Points on a hilly landscape, in no order, each with its height.
From any point a climber steps to the highest of the 2 points nearest to it. It stops when none of these is higher. Distance is the straight distance between rows; heights are no part of it.
<1010>: [116  60 116 113 120 187 118 100 141 136 157 132 138 119  89  93  86 131
 152 113 168 168 143 143  76 117 139 122 143 131 111  91 112 153 112 136
 151 171 158  90 108 140 111 129 137 124  74  49 121  87 131 116 110 164
 152  99 177]  h=532
<680>: [131 151 151 118 186 178 138 144 138 143  61 101  72 100 178 157 144  84
 162 129 158 144 102 114  99 101 126 122 138 150 156  94 179 103 141 110
 142 100 117 120 117 116 144 178 138 107 148 144 158 182  96 179 109  79
 132 171 123]  h=449
<287>: [132 141 130 161 120  56 101 139 128 124 134 123 110 147 130  92 139 133
 114 122 112  97 147 125 148 123 147 124 116  94  91 164  69 131 106 117
 100 104 136 129 120 138  95  84 114 136 143 134  75 113 127 152 147 159
 116 108 133]  h=418
<343>: [162  99 158 100  69 121 190 130 109 132 117 120 197 100 124 131 121 157
  94 107 123 174 134 120 133 121  89 160  91 155  98 193 149 135  79  67
 156 142  74 146 118 159 119 126 135  81 136 111 126 102 101  91 159  83
 133 131 110]  h=521
<867>: [131  92 136 115 112 100  94 133 126 107 171 157 175 121 145 125 126 122
  99 144 153 130 169 126 108 128 176 167 122 138 105 145  89 106 116 130
  97 136 166 113 184  96 120 147 145 147 137 141 114 148 171 131  66 137
 119 143 138]  h=607
<97>: [134 172 126 135 156 185 139 131 153 127  88  72 122  92 159 179 128 106
 135 157  52 134 132 141 107 195 157 109 165 110 161  96 107  99 176 130
 128 133 161 116 114 158  85 141 150 165  93 135 163 129 116 121 140 102
 145  90 103]  h=163
<200>: [146 135 154 129 118 167 137 116  94 185  95 127 195 125 109 105  75 152
  48 143 136 176 145 134  77 119 143 105  94 118 146 148 121 114 137  95
  99 101 134 129 116 134 145 120 115 104 134 141 155  61  62 106 103 128
 139  98 160]  h=631
<748>: [116  91 167 148  95 139 101 127 169 143 154 102 118 164 104 110  90 130
 116 102 161 163 116 133 126 119 179 128 140  83 176 141 130 110 119 153
 123 106 142 101  80 125 130 168 135 126 159 114 140 115  89 200 111 160
 148 138 153]  h=518
<78>: [120 147 134 129 136 100 111 128 120 146 101 128 102 144 103  88 161 108
  87 112 140 172  83 132 121  69 125  87 108 116 154 128 163 111 113 115
  96 102 135 124 100 121 172 138  77  56 156 131 142 119  69 164  83 140
 169 137 152]  h=519
<307>: [161 105 132 116 107 139 143  86  88 150 114 148 115 170 168 134  79 133
 162 118 180 146 118 185 133  69 146 141 125 129  93 111 115 165  92 118
 128 160 164 143 108 134 117  99 120 115 101 100 107 136 101 212 157 126
 100 131 153]  h=479
<977>: [111 130 120 114 133 168 178  89  77 120 139 180 120 144 129 156  77 152
 118 144 173 170 115 145  98 168 153 143  76 147 159 103 122 120 119  97
 132 157 126 123 134 100 149  88 106 114 119 122 168  77 103 170 135 111
 128 142 177]  h=617
<1093>: [143  94 101 175 138 137 121 112 183 103 147  99 101 110  87 150 127 124
 122 123  97 147 165  56  99 159 175 133 157 119 167 108  94  96 153 177
 165  99 196 122 131 131  74 152 141 156  84 107 168  64 152 134 140 111
 156  80 145]  h=133
<565>: [142  58 164 143 172 179 183 155 162 136 171 124 129  69  95 117  63 137
 135 128 121 148 169  86  78 119 154  92  58 168 103 153  74 128 148 116
 128 118 149 154  79  97  44 128 123 117 103 112 107 114 167  74 108 160
 147 103 129]  h=590
<186>: [114 115 124 118 137 108  85 160 122 154 141 146  86 113 138 101 103 107
 159  88 168  91 196 161 123  78  82  87 141 123  68  86  95 128 120 154
 115 164 122 154 116 149 100  94  84 150  84  56  82 131 129 177 145 129
 102  85 113]  h=486
<759>: [163 194  84 149 210 138 141 126 118 124  88  82 125 128 153 182 178 121
 161 146  84 146 137 141 100 163 115 113 169 123 156  66 137 109 163 141
 150 149 146 112 115 109 102 175 148 153 111 162 163 128 125 128 128 100
 187 107 127]  h=179
<660>: [125 148 157  74  36 130 121  94  95 133 150 141 128 183 179 125 114 138
 131 143 146 121  95 146 134  89 135 118 158 138 132 135 172 148 124 109
 129 144  82 155 123 145 157 132  88  66 131  98 119 189  84 183 138 144
 111 140 130]  h=347
<1072>: [114  92 133  87  25  98  96 100 118  71 178 163 139 141 126 105 146 189
 122 118 128 118 108 157 145 138  94 163 134 152 106 133 174 175 114 156
 145 126  85 143 170 113 157 103 117 159 149 130 112 122 145 111 108 165
 133 139 104]  h=286
<958>: [101 119 114  91  48  98 162  72 111 180 156 144 183 118 162 136 164 124
  89 150 144 130 135 117 124 111  86 139 134 151  56 135 105  77 128 138
 157 133  67 157 149 144 146 129 114  86 131 112 132  91  91 102 145 109
 117 157 119]  h=470
<507>: [138 146 121 129 132 148  77 143 126 167  94  46 172 132 149 142 104 102
 109 117 121 136 136 179 143  95 124 117 182  65 120 121 129 109 137 152
 100 128 176  98  58 140 138 159 124 182 134 104 151 120  97 155 110 103
 130  87 112]  h=493
<1132>: [130 136 121  97  74 119 101 124 104  89 145 136 167 180 100  74 112 137
 141  94 164 117 112 175 124  79 117 122 142 126 136 117 186 168 134 153
  94 122 130 116 164 107 184 110 109 129 130  94 150 129 130 134 120 156
 111 125 117]  h=306
<782>: [162 140 125 147 140 147  88 115  98 127 119 109 154 184 171 179 180 143
 134 116 131 178  98 110 194  77 134 156 150 107 152 164 168 126 139 123
 157 136  86 129 118 128 172 178 146 167 190 171 146 164 119 134 160  92
 131 191  91]  h=397
<467>: [153 102 103 129 135 100 117 117 128 104 123  70 186 120 142 152 155 143
 147 133  97  89 152  96 149 110 125 128 141 121  98 137 114 140 131 115
 154 147 126 112 156 126 116 160 145 177 125 114 110  90 177  94 129 112
 130 134  64]  h=576
<617>: [132  68 167  91  61  88 166 109  87 167 177 169 197  96 140 103 105 148
  86 123 111 144 137 132 126  83  88 174  84 186  75 151 153 128  89 122
 135 150 114 146 123 141 115 110 124  89 140 123 119 114 111 111 118 139
 120 139 138]  h=496
<434>: [114 127 127 144 175 111 136 107 111 175 151 137 122 150 103 135 122 114
 138 108 169  76 184 117 153 122 163 114 106 156  87  84  83 113 152 168
 145 128 161 143 122 102 130 117 117 146 119 137 130 118 156 140 123 151
 109 137 141]  h=707
<27>: [150 134 109 121 174 108 124 123 103 140  81 142 131 126 111  80 115 114
  91 114 160 200 113 149  99  87 101 122 146 127 160  96 170 110 132 128
 103 101 178 114 102 131 189 145 106 119 128 139 156  96  59 153  93  98
 189  90 163]  h=553
<894>: [ 80 157  98 178 145 119 138 166 172  99 105 139 134  74  74 135 127 118
 124 170  68  83 158  74 117 193 121 128  99 136 131 156  45 108 145  96
 135  85 132 153 124 153  90  91  98 122 115 134 125  91 140  57 117  90
 129  74 144]  h=504
<47>: [ 41 172 108 134 136 143  91 150 144 138 133 153  98 123 159 115 146  80
 154 132 123  48 185 142 159 159 123  86 134 107 143 109  83  83 176 147
  91 107 108 157 160 159 144  86 105 157 102 116 134 137 140 113 155 121
  79 112 113]  h=577
<494>: [133 105 137  64 152 144 192 140 135  93 130 188 105  67 158 124  76 105
 159 166 150 145 179 105  89 132 123  92  74 143 136 114 129 120 132  55
 157 179 126 163 163 117  42 107 140  75  53  60 120 126 170 124 122  74
  93 118 112]  h=534
<385>: [128 123 117 140 111 141 135 111 130  38 103 157  66 126 136 157 114 136
 172 128 161 128 111 135  96 161  96 176 128 180 170 123 136 133  82 124
 140 140  74 128 183 102 146 111 201 150 104  72 117 155 159 146 132  82
 113 117  86]  h=402
<818>: [138  82 145 145 145 128 140 154 176 170 121 117  90  99 127 113 111  87
 154  78 154  95 167  97 127 101  93  97 103 144  66 111 116 100 118 138
 154 128 100 148  93 160 105 132 129 111 134  85 104 136 131 147 145 101
 116 114 101]  h=464
<303>: [108 138 104 115  94 152 124  92 110  78 152 160 110 162  90 124 120 167
 129 153 135 184  93 177  71 157 136 119 131 128 181 116 147 126 116 120
  99 139  98 119 137  98 151  87  93 131 125 109 151  92  95 151 109 143
 182 125 164]  h=575
<840>: [ 98  89 151 109 140  99 175 122  69 188 136 206 115 122 112  79  62 109
 106 117 142  89 143 165 148  83 108 109  47 154 112 100 114 166 136 126
 108 125 135 174  94  90 127  49  88 105 141 127 116 105 108 180 118 169
 101 141 135]  h=434
<273>: [ 99 139 160 140  99 152  90 175 178 148 133  95  82 136 170 148 139  85
 156 129 123 117 113 163 153 144 137 123 203 104 171 122 144 101 131 168
 107 141 111 123  97 173 113 171 165 142 143  76 145 192 153 169 154 145
 126 120 105]  h=368
<786>: [199  75 148 156 149 115 187 132 145 133 131 152 139  97  55 102  89 173
 108 101 107 164 132  90 122 126 167 151  64 151 155 162  98 133 144 167
 185  90 149 112 151  96 125 117 135 118 148 127 130  73 158 113 158 157
 137 101 119]  h=91
<268>: [122 122 140  92 173 202 165 152 152 110 111 172  71  64 160 139  70  98
 190 138 177 126 150 110 101 130 142  87 106 134 143  61 114 139 139  63
 115 144 154 144 146 121  85  93 171 148  56  92 147 168 179 148 108 105
 101 121 115]  h=506
<96>: [109 131 128 107  70  98 102 136 140 111 115 113 101 139 160  98 191 132
 108 129 109  84 103 160 149 115  54 144 165  95 151 147 193 171  92 152
 131 119  41 120 146 138 178 140 119 125 159  92 151 177 150 133 156 137
 145 148  71]  h=250
<423>: [115 169 100 139 187 106  94 142  72 131 128  91 124 188 126 148 178 130
 147 102 162 110 122 148 179  99 103 145 131 148 114 129 154 164 111 146
 121 124 144 118  83  80 169 161 124 172 161 207 125 159 158 121 105 148
 148 165 163]  h=344
<956>: [143 123 141 185 117  85 115 124 147 111 149 145 115 144 111 120 107 117
  91 159  84 134 130 110 146 131 221 138 134  94 137 188  52 120 117 120
  93  93 177 132 128 137  91  76 118  95 118 139  94 131 103 143 165 164
  88 109 180]  h=445
<610>: [146 127 127 188 123 103 101 124 152 126 121 161 100 125 116  87 138 111
  78 154 100 165 112 106 127 138 155  86 114  73 189 147  98 105 140 125
  99  72 140 150 106 152 119 103  78  65 135 163 140 109  56 154 113 146
 136 122 181]  h=481
<927>: [180  91 121 149 136 141 182 104 121  86 115 141 114 128 100 159 117 178
 184 126 149 145 102  79 133  99 119 164 113 196 124 121 184 163 102 111
 195 150 115 117 190 145 130 148 169  94 105 140 134 124 169 104 204  94
 121 137 117]  h=604
<137>: [149 129 121 101 117 129 131 109 129 140 144  81 178 140 164 161 166 147
 102 133 138 161 115  76 174 128 158 151 106 126 129 140 162  86 154 138
 162 104  98 138 143 117 197 168 162 130 187 165 163 140 114  99 154 101
  92 176  86]  h=421
<932>: [150 173 100 144 194 109 102 147 107  85 112  81 131 160 162 157 181 122
 134 108 119 137 119 103 176 116 137 151 156 136 144 137 142 145 131 112
 100  79 159 112 128  72 161 186 127 142 151 216 149 185 144 100  92 121
 130 149 154]  h=322
<54>: [205 133 119 121 161 139 176 117 100 162  91 118 183  72 109 116  94 161
  67 133 139 200 132 111  93 134 122 158 108 154 136 124 157 127 107  89
 125 102 152 109  81 100 169 140 112 101 135 161 158  77  55 114 138  98
 171  89 154]  h=592
<1019>: [136 141 147 112 142 119 116 168 146 154 104 100 135  94 110 105 146 106
 102 106 127 105 143 109 118 129 115 155 159 124 137  98 183 100 126 151
 126 103 136 104 147 150 169 179 157 128 134 142 155 174 133 123 103 120
 132 115 132]  h=414
<776>: [214  60 139 125 169 144 174  96 144 138  76 105 126  89 141 132 103 136
 178 108 160 156 117  75 114  72 132 145 116 126  91 113 138 164 117 143
 191 163 142 108 137 142 126 158 178 116  83  96 123  92 143 144 170  89
 112 127  96]  h=642
<690>: [111 169  93  90 107  93 120 105 137 107 115 162 171 132 137  76 139 127
  60 178 130 104 138 127 138 127 164 102 138  72 117 158  68 100 148 147
 103  90 156 138 166 190 157  77  91 123 126 188  94 119  77  61 128 149
 102 133 172]  h=637
<809>: [127 105 130 134 153 139 181 166 135 159 170 132 179 106  76 107 122 138
 141 162 103 116 159  89  77 145 152 101  84 182  72 124  86 145 156 129
 128 137 145 132 108 102  62 139 128  82  99 147  89 137 146  44 104 164
 128 147 138]  h=630
<846>: [ 96 154 111  80  96 133 131 121 117 106  97  81 132 153 160 145 190 142
 132 102  97 127  58 190 194 129  57 119 135  97 166 142 212 146 133 130
 135  85  41 121  95 128 203 116  94 133 183 123 169 149 132 123 147 132
 136 156  61]  h=234
<592>: [ 83  83 163 125 113 128  91 161 147 128 169  92 120 157 111 106 159 105
 177 103 132  88 135 138 146 118 118  95 128 111 130 134 135 150 148 131
 126 167 124 132 115 121 100 148 103 118 147  93  95 137 147 104  89 176
 140 176 106]  h=648
<501>: [115 163 121  91 148 126 111 114 115 103  91  61 138 173 154 164 183 153
 147 124  60 124  68 198 190 151  98  94 160  93 159 149 191 147 147 159
 161 124  76  94 119 146 163 149 120 144 156 173 145 147 166  97 161 145
 137 136  76]  h=219
<597>: [131 165 119 111 105 117 129 145 115  83 102 114 203 110 134 130 136 120
  95 110 126 145 116 133 188 106  80 178 136 110 127 193 187 124 117  99
 139 100  99 111 141 143 180 136 140 133 152 143 155 172 161  81 124 103
 125 130  93]  h=523
<726>: [152  95 137  90 144 169 194 122 120  71 128 159  97  88 160 137 121 136
 205 162 139 132 123  75  98 112 134 129  95 189 123 111 136 163 104  70
 175 191 104 141 177 125  87 136 181  94  74 105 104 137 187 144 146  82
  91 151 107]  h=565
<940>: [149 140 108 104  41  79  69  89 116  73 127 120  94 181 159 115 179 172
 108 118 111  87  85 164 150 132  75 155 168 103 140 149 152 191  99 147
 111 120  78 129 173 102 168 106 110 175 158 122 102 147 141 159 133 158
 124 137  78]  h=268
<732>: [180 118 133 158 165 101 170 146 168 113 132  89 110 105  58 128 149 169
 125 114  72 119 125  49 129 159 148 138 122 154 133 132 132 138 147 151
 168  68 144  96 163 133 121 160 143 126 150 202 126 105 146  91 138 140
 145  91 141]  h=77
<745>: [113 148 121  80  89  88 145 113 131 147 150 150 178  90 142 133 163 150
  83 126 161 122 133  98 178 125 129 146 108 151  99 140 136  73 154 166
 185  85  70 137 191 121 199 138 138  91 167 135 170 135 114  92 155 127
  95 155 106]  h=443
<111>: [144 168 141  80  61 162 135 122  85 150 136 107 195 194 127 122 123 146
 113 112 134 132  92 182 159 106 115 111 144 124 138 124 196 123 128 115
 123 142 104 123 109 172 179 123 106  79 151 115 148 144  86 104 142 160
 128 112 118]  h=327
<503>: [ 94 205  84  93 175 134  96 111  73 136 104  75 131 165 178 155 180 123
 131 156  69 147 101 189 162 169 113  95 187 111 142  95 149  86 169 128
 115 134 112  96 108 118 143 140 122 158 152 185 143 142 123 109 131 123
 157 130 111]  h=200
<530>: [ 70 160 117 146 152 130  89 169 147 178 134 171  93 107  98  81  97  81
 108 143 110  66 183 110 142 156 147  92 122 109 125 110  77 120 159 170
  76  86 181 161 133 158 139 103 108 152 135 162 131 142 104 117 114 138
 105 113 184]  h=618
<686>: [ 99  86 118 108 140 163 108 133 125 119 164 171 108 142 121 104  83  96
 179 108 189 120 167 183 104 106 123 107 137 146  84  71 127 125 113 138
 122 189 158 134 117 130  97 121 133 153  73  53  99 137 150 154 114 155
 125 101 143]  h=508
<203>: [134 160 119  99 116  98 139 102 103 169 115 180 215 127 104  75 111 145
  69 174 127  95 156 141 104 155 142 104  97 101 113 147  95 134 155 126
 108 112 161 141 133 141 161  87 101 120 124 178 117  77  61  54 113 151
 130 117 161]  h=680
<998>: [196  83 120 125 155 124 159 114 134 120  91  94 199  90 176 172 114 139
 160 146 126 128 133 100 110 110 137 161 153 106 116 131 145 149 116 109
 165 192 147 103 159 151 115 168 189 143  87  90 139 133 178 120 163  42
 126 105  71]  h=611
<201>: [127 112 124 146 143 164 136 134 187 132 111  95  95 102 101 138 119 128
 126 148  46 164 143 106  93 210 158 120 190  82 191  84 135 116 174 164
 137 104 180 108 104 172  65 140 146 158 108 102 166  86 130 119 135 125
 168  67 127]  h=148
<862>: [ 98 129 156 143 133 103 124 149 139 130 121  92  42 158  92 119 165 106
 166 107 112 148 113 128 129 129 108 104 126  94 185 131 156 196 105 110
 120 156 133  98  77 108  84 143 118 131 138 104  89 110 166 146  94 174
 174 178 164]  h=597
<221>: [107 180  98 112  86 156 136 119  89 112 102 134  99 122 141 143 121 120
 129 155 132 165 103 209 101 201  76 192 179 151 154 132 148 162  69  82
  97 188  81 142 124 142 139 100 133 152 114 116 104 149 120 176 125  89
 160  92 130]  h=435
<117>: [110 163 129 157 164 119 125 114 143 153 125 142  64 116 140 157 181 107
 106 142 122 123 110 121 107 191 123 101  99 111 138 115  93 132 152 122
 114 121  89 126 132 100 107 134  98 127 138 177 114 143  96 163  82 121
 166 175 148]  h=391
<240>: [141 110 125 104 138  88 203 133 112 165 183 195 198 126 103 144 143 182
  79 192  87  83  94 114 100 164 128 144  89 176  57 145  91 134 133 135
 123 129 144 143 130 100  66 103 132  75 105 167  88 127 140  49 123 180
 127 141 131]  h=682
<904>: [129  65 121 138 127  87 159  97  87 163 154 198  97 117 158 117  80 140
 142 129 150 117 134 174 115  86 128 126  68 161  95 128  86 166  81 131
 114 151 134 156 117 100  77  49 104 110  97 102  82 104 123 173 154 158
 107 156 147]  h=455
<893>: [162 163  91 171 186 139  84 131  85  57 117 133 129 173 137 142 156 136
 146 130 132 169 111 126 137 138 129 176 177 143 187 146 183 158  96 129
  89 155 151 109 141  98 153 183 189 181 157 187 116 187 170 101  95 113
 168 145 137]  h=298
<1017>: [112 155 181 134 139 153 111 198 128 171 140 101 132 136 134 144 149 118
 154 107 129  91 137 137 168 133 146 141 161 120 137 120 163 126 114 151
 114 124 135  96 117 143 152 175 173 163 180 154 114 191 156 127 149 137
  97 147 139]  h=390
<413>: [ 94 141 151 154 124 167  76 128 135 161  97  86 142  99 143 121 121  76
  95 104  93 128 153 120 157 116 138 115 172  79 157 116 122  62 173 144
  68  83 182 112 109 143 153 129 129 133 133 111 177 108  90 119 120  97
 100 103 154]  h=465
<1002>: [157 129 161 152 134 154 119 164 165 166  92  94 136  75 135 128 105  92
 104 135  76 117 167  87 112 134 126 123 203 113 131  95 146  57 166 149
 107  63 212 100 142 167 128 157 159 107 106 141 158 124 100 114 111  98
 116  95 162]  h=441
<347>: [ 76 114 124 148  84 103 112  81 101 120 143 148  90 176 116 157 121 166
 160 139 131 108 112 188 128 152 104 141 117 126 106 138  88 156 115 105
 124 153  90 149 104  78 107  61 107 193 134 155 101  61 134 177 118 158
 157 143 152]  h=385
<568>: [ 88 109 134 132  79 144  85 126 126 180 193  86 132 171 163 160 175  88
 186  97 157  91 119 152 176 119 127  95 158 120 104 134 136 142 132 166
 123 190  89 119  92 116 110 155 131 150 161 132 109 149 166 143 127 156
 121 200 126]  h=691
<913>: [ 60 186  65 149 150 125 102 175 137  91 101 159 109  80 131 144 134  82
 134 166  64  50 164 125 122 188 106 118 135 121 107 130  61  98 148 112
 111 124 146 182 127 178 115  69  99 158  84 128 134 117 144  85 138  85
 111  92 126]  h=540
<768>: [ 71 129 148 144 136 183 117 175 171 105 141 110 103  83 123 150 123  80
 142 133 121 100 139 123 120 139 137  93 145 152 122 132 133  59 141  95
 130 133 118 119 135 169  56 152 144  86  93  69 157 160 147  97 123 113
 124 108 119]  h=442
<312>: [ 75 130  92 163 134  93  98  96 168 156 138 148  95 133 148 136 150 115
 103 144 155 107 132 153 136 158  98 140 115  90 139 152  61 140 111 127
  84 134  94 143  76  87 117 109  91 189 143 150 138 103 127 172  80 127
 132 163 141]  h=363
<17>: [124 157 151 109  75 106 135 136 109 144 144 144  98 163 158 116 134 129
 128 136 115 116 109 145 126 153 109 138 135 147  97 141 131 145 103  95
 135 151  73 177 136 162 113 103 116  95 154 110  73 197 107 164 150 136
 101 139 113]  h=367
<787>: [ 75 122 159 140 163 170 148 195 190 129 129 126 127  55  91 132 106  97
 119 147  73  78 190  67 116 158 126 104 106 140 113 129 116  74 163 117
 107 107 151 162  93 148  60 146 141 136 119 115 157 145 123  72 102 116
 111  90 129]  h=468
<632>: [128 156 123 114 168 193 149 126 129 120  96 150  32 111 150 140 123 104
 176 135 169 113 117 111  89 150 130 116 124 152 159  74 118 165 123 113
 156 133 130 113 151 117 118 153 159 140 101 138 142 169 169 172  94 111
 114 177 122]  h=478
<737>: [157 113 137 130 152 101 137 169 153  93 128 116 164  74 122 122 114 138
 120 140  93 112 166  80  94 150 168 187 138 130 113 140 113 132 113 121
 108 131 189 100 178  92 113 161 173 155  75 144 115 185 186 112  99  93
 129  90 149]  h=567
<598>: [ 85 124 147 136  82 112 106 116 155 111 120 125  64 183 103 135 118 148
 147 102 159 155  85 129 135  95 116 111 141  92 195 140 168 157 121 152
 135 132 125 111  66 114 140 147 132 158 182  97 144 114 125 216 132 156
 163 152 152]  h=549
<1071>: [190 134 129 107 121 103  81 124 118 132  98  55 172 163 185 126 152 120
 103 112 107 131 125 136 186  69 155 127 187  58 104 123 122 120 132 142
 117 122 157 101 147 151 167 167 129 149 134 131 127 149 110 135 149 119
 115 122  94]  h=520
<270>: [133  92 126 163 122  91 112 118 145  49 142 162 139 117  88 130 119 162
 122  97 138 163 119  98 123 130 155 147  67 138 141 150  97 127 140 143
 157 101 127 114 200 106 134  99 115 103 128 120 127  67 171 116 137 164
 143 128 126]  h=104
<990>: [167 121 127 153 130  80 116 149 122 108 135 134 137 151 108  98 129 135
 103 109 139 119 105 139 138 121 135 171 119 107 108 177 136 195  76 108
  89 125 137 118 126 118 134 117 117 128 144 166  70 165 130 145 109 164
 138 131 150]  h=393
<235>: [109 122 103 167 128 176  88  99 100  65 125 152  75 171 133 163 129 148
 180  93 185 156  89 137  95  95 126 162 118 188 161 130 132 148  95 136
 155 169 101 123 142  97 172 135 152 101 117  72 130 149 154 136 132 108
 127 165 142]  h=428
<654>: [123 144 135  89 139  97 141 179 180 101 156 146 146 161  77 114 107 174
 135 202  84 123 124  80 105 172 177  94 119 133  99 173 110  93 151 117
 124 155 151 165 140 137  39 108 134  99 111 139  45 120 134  61 197 137
  72  91 100]  h=46
<570>: [118 180 102 119 129  93 118 133 102  85 122 130 140 117 116 126 167 113
 101 112 148 132 104 160 162 158  45 191 177 146  88 170 182 155  85 110
 125 107  95 134 137 134 197 142 142 166 154 173 131 147 184  75  90 124
 142 133 124]  h=495
<854>: [122 105 137 115 167 182 148 152 147 148 159 111 130  97 117 141 108 100
 175 119 156 103 164  96 110 100  94  71 116 161  70 107 131  76 156 132
 151 170 109 165  99 138  49 135 126 114  93  63 126  99 145 110 149  93
 112 109  79]  h=444
<872>: [ 74 112 148 125  88 128 150 121 112 146 146 161 148 145  86  91 104 141
 134 133 127  94 150 187 124 115  98 129  81 134 116 140 119 130 137  86
 102 133 106 159  88 110 122  59  79 141 138 121 118  71  93 148 113 144
 138 110 142]  h=411
<400>: [146  31 156 141 157 184 161 133 166 156 153 161 110  68 109  91  79 131
 133 112 154 172 130 112  88  84 132 103  63 161 110 121  92 130 105 103
 180 144 133 103  79 147  86 124 145  86  85  53 109  90 148 113 133 147
 127 120 146]  h=560
<754>: [187 131 120 149 162 101 137 118  81 147 160 157 117 154 124 118 151 135
 110 107 130 136  73 131 137 111 121 161 109 147 125 131 175 202 103 130
 105 117 157 108  95  69 154 149 122 131 160 214 102 171 138 149  88 185
 156 171 150]  h=369
<189>: [121 141 129 130 140 152 161 123  73 131 122 150 152 107 106 150  90 135
 136 108 152 125 134 100 127 108 153  93  92 146 123 105 128  95 151 123
 151 144 148 140 161 117 154 105 122  89 114 121 159  91 117 129 130 119
 106 127 129]  h=659
<1024>: [169 120 133 163 143 148 132  92 109 117  96 172  73 153 143 135 101 122
 176 104 179 166  75 143 107  92 171 135 121 151 121  97  96 151  96 132
 178 137 140  95 138 122 142 132 125  87  90  96 112 144 119 181 179 135
 111 135 164]  h=456
<582>: [117 178  80 106 102 119 145 130  81  95 144 159 133 110 121 128 119 154
 107 120 164 154 115 178 113 188  62 220 146 178 134 135 172 159  87  85
 104 142  91 143 168 118 196 104 136 144 117 148 130 130 137 121  91  99
 143 113 126]  h=466
<896>: [147 179 131 140 200 115 161 125 128 146  97 123  74 114 161 148 168 109
 117 141 127 112 113  96 135 147 141 101  81 141 159 107 137 113 132 108
 130  86 104 144 121 108 150 142  89  89 145 193 155 170  84 121  98 122
 136 170 128]  h=420
<364>: [118 109 107 174 108 139  85 109 151  63 164 115 110 149 106 159 140 147
 154 133  98 160 123  83 106 149 192 123 139 111 168 135 106 100 154 147
 135 112 152 125 186 108 105 129 150 149 123  92 160  78 132 138 136 125
 138 121 117]  h=119
<469>: [154 117 133 134 126  91 145 143 181 108 137 110 131 155  63 131 154 181
 121 168  74 112 111  66 146 171 162  91 114 119 113 136 106 114 158 140
 171 100 135 136 182 159  87  91 114 105 145 152  91  86 124  66 157 153
 102 101 111]  h=61
<378>: [ 84 133 117 144  98 130  56 115 141 145 199 128 139 160 170 157 146 101
 142 115 171 123 138 158 137 136 165 126 155 120 119 129 113  95 136 171
 103 163 134 140 147  97 133 156 148 149 125 121 149 154 145 170 104 144
 136 176 137]  h=650
<1081>: [134 142 137 156 127 165 106 126 143 112  88 106 106 149 162 181 142 112
 162 103 112 154  85 155 140 104 123 145 169 104 178 132 152 135 136 162
 141 152  84 113 110 139 132 179 150 165 164  93 164 177 130 177 171 110
 127 151  79]  h=373
<500>: [178 141 149 103 118 111 161 119 108 162  84  94 202 101 123 115 110 146
  73 106 133 157 123 119 169  97 104 184 117 125 111 184 173 142 101  94
 143 103 126 117 104 166 168 146 155 153 169 156 129 131 104 105 141  82
 110 126 115]  h=551
<190>: [111 118 131 154 101 152 105  93 151 123 154 118 141 191 106 113 110 116
 127 144 148 159 112 175 104 130 184  87 150  69 174 121 129 123 146 132
  75 141 143 125 108 134  98 112 103 146 148 138 152  87  78 187 109 161
 151 113 168]  h=535
<84>: [116 162 134 149 172 126 119 136 141 224 133 140 131  97 111  88 119 114
  95 129 133  70 184  96 155 124 126 120  93 120 106  98  61 115 165 207
 128  71 171 131 113 137 159 101 117 174 147 185 122 110 109  88 139 161
  93 108 159]  h=658
<616>: [162 125 130  86 125  86 137 116 130 127  82  66 182 131 176 114 152 136
 114 123 107 110 163 115 159  84 118 100 126  79 109 130 105 120 150 112
 129 130 140 106 177 144 162 141 115 117 125 114 137 104 125  96 138 108
 105 130  61]  h=547
<549>: [128 114 140 135  86  82 115 122 152 181 156 152 112 152 108 130 141 137
  99 134 121 103 124 132 110 168 125 133 148 128  78 131  69 127 106 143
 124 158 102 136 124 161  75 111 117 113 134 138  73 150 100 141 166 154
 134 134 131]  h=392

Where does a climber stop that starts at each point below?
<312> => <776>
<940> => <203>
<854> => <240>
<782> => <500>
<1019> => <776>
<768> => <434>

Write out the way that a climber takes from each point below.
<1017> => <1019>, <1002>, <413>, <507>, <1071>, <616>, <467>, <998>, <776>
<732> => <786>, <270>, <364>, <1093>, <201>, <97>, <759>, <503>, <501>, <846>, <96>, <940>, <1072>, <1132>, <111>, <660>, <17>, <549>, <287>, <956>, <610>, <78>, <27>, <54>, <200>, <203>
<1081> => <782>, <137>, <745>, <958>, <617>, <343>, <500>
<932> => <423>, <754>, <990>, <287>, <956>, <610>, <78>, <27>, <54>, <200>, <203>
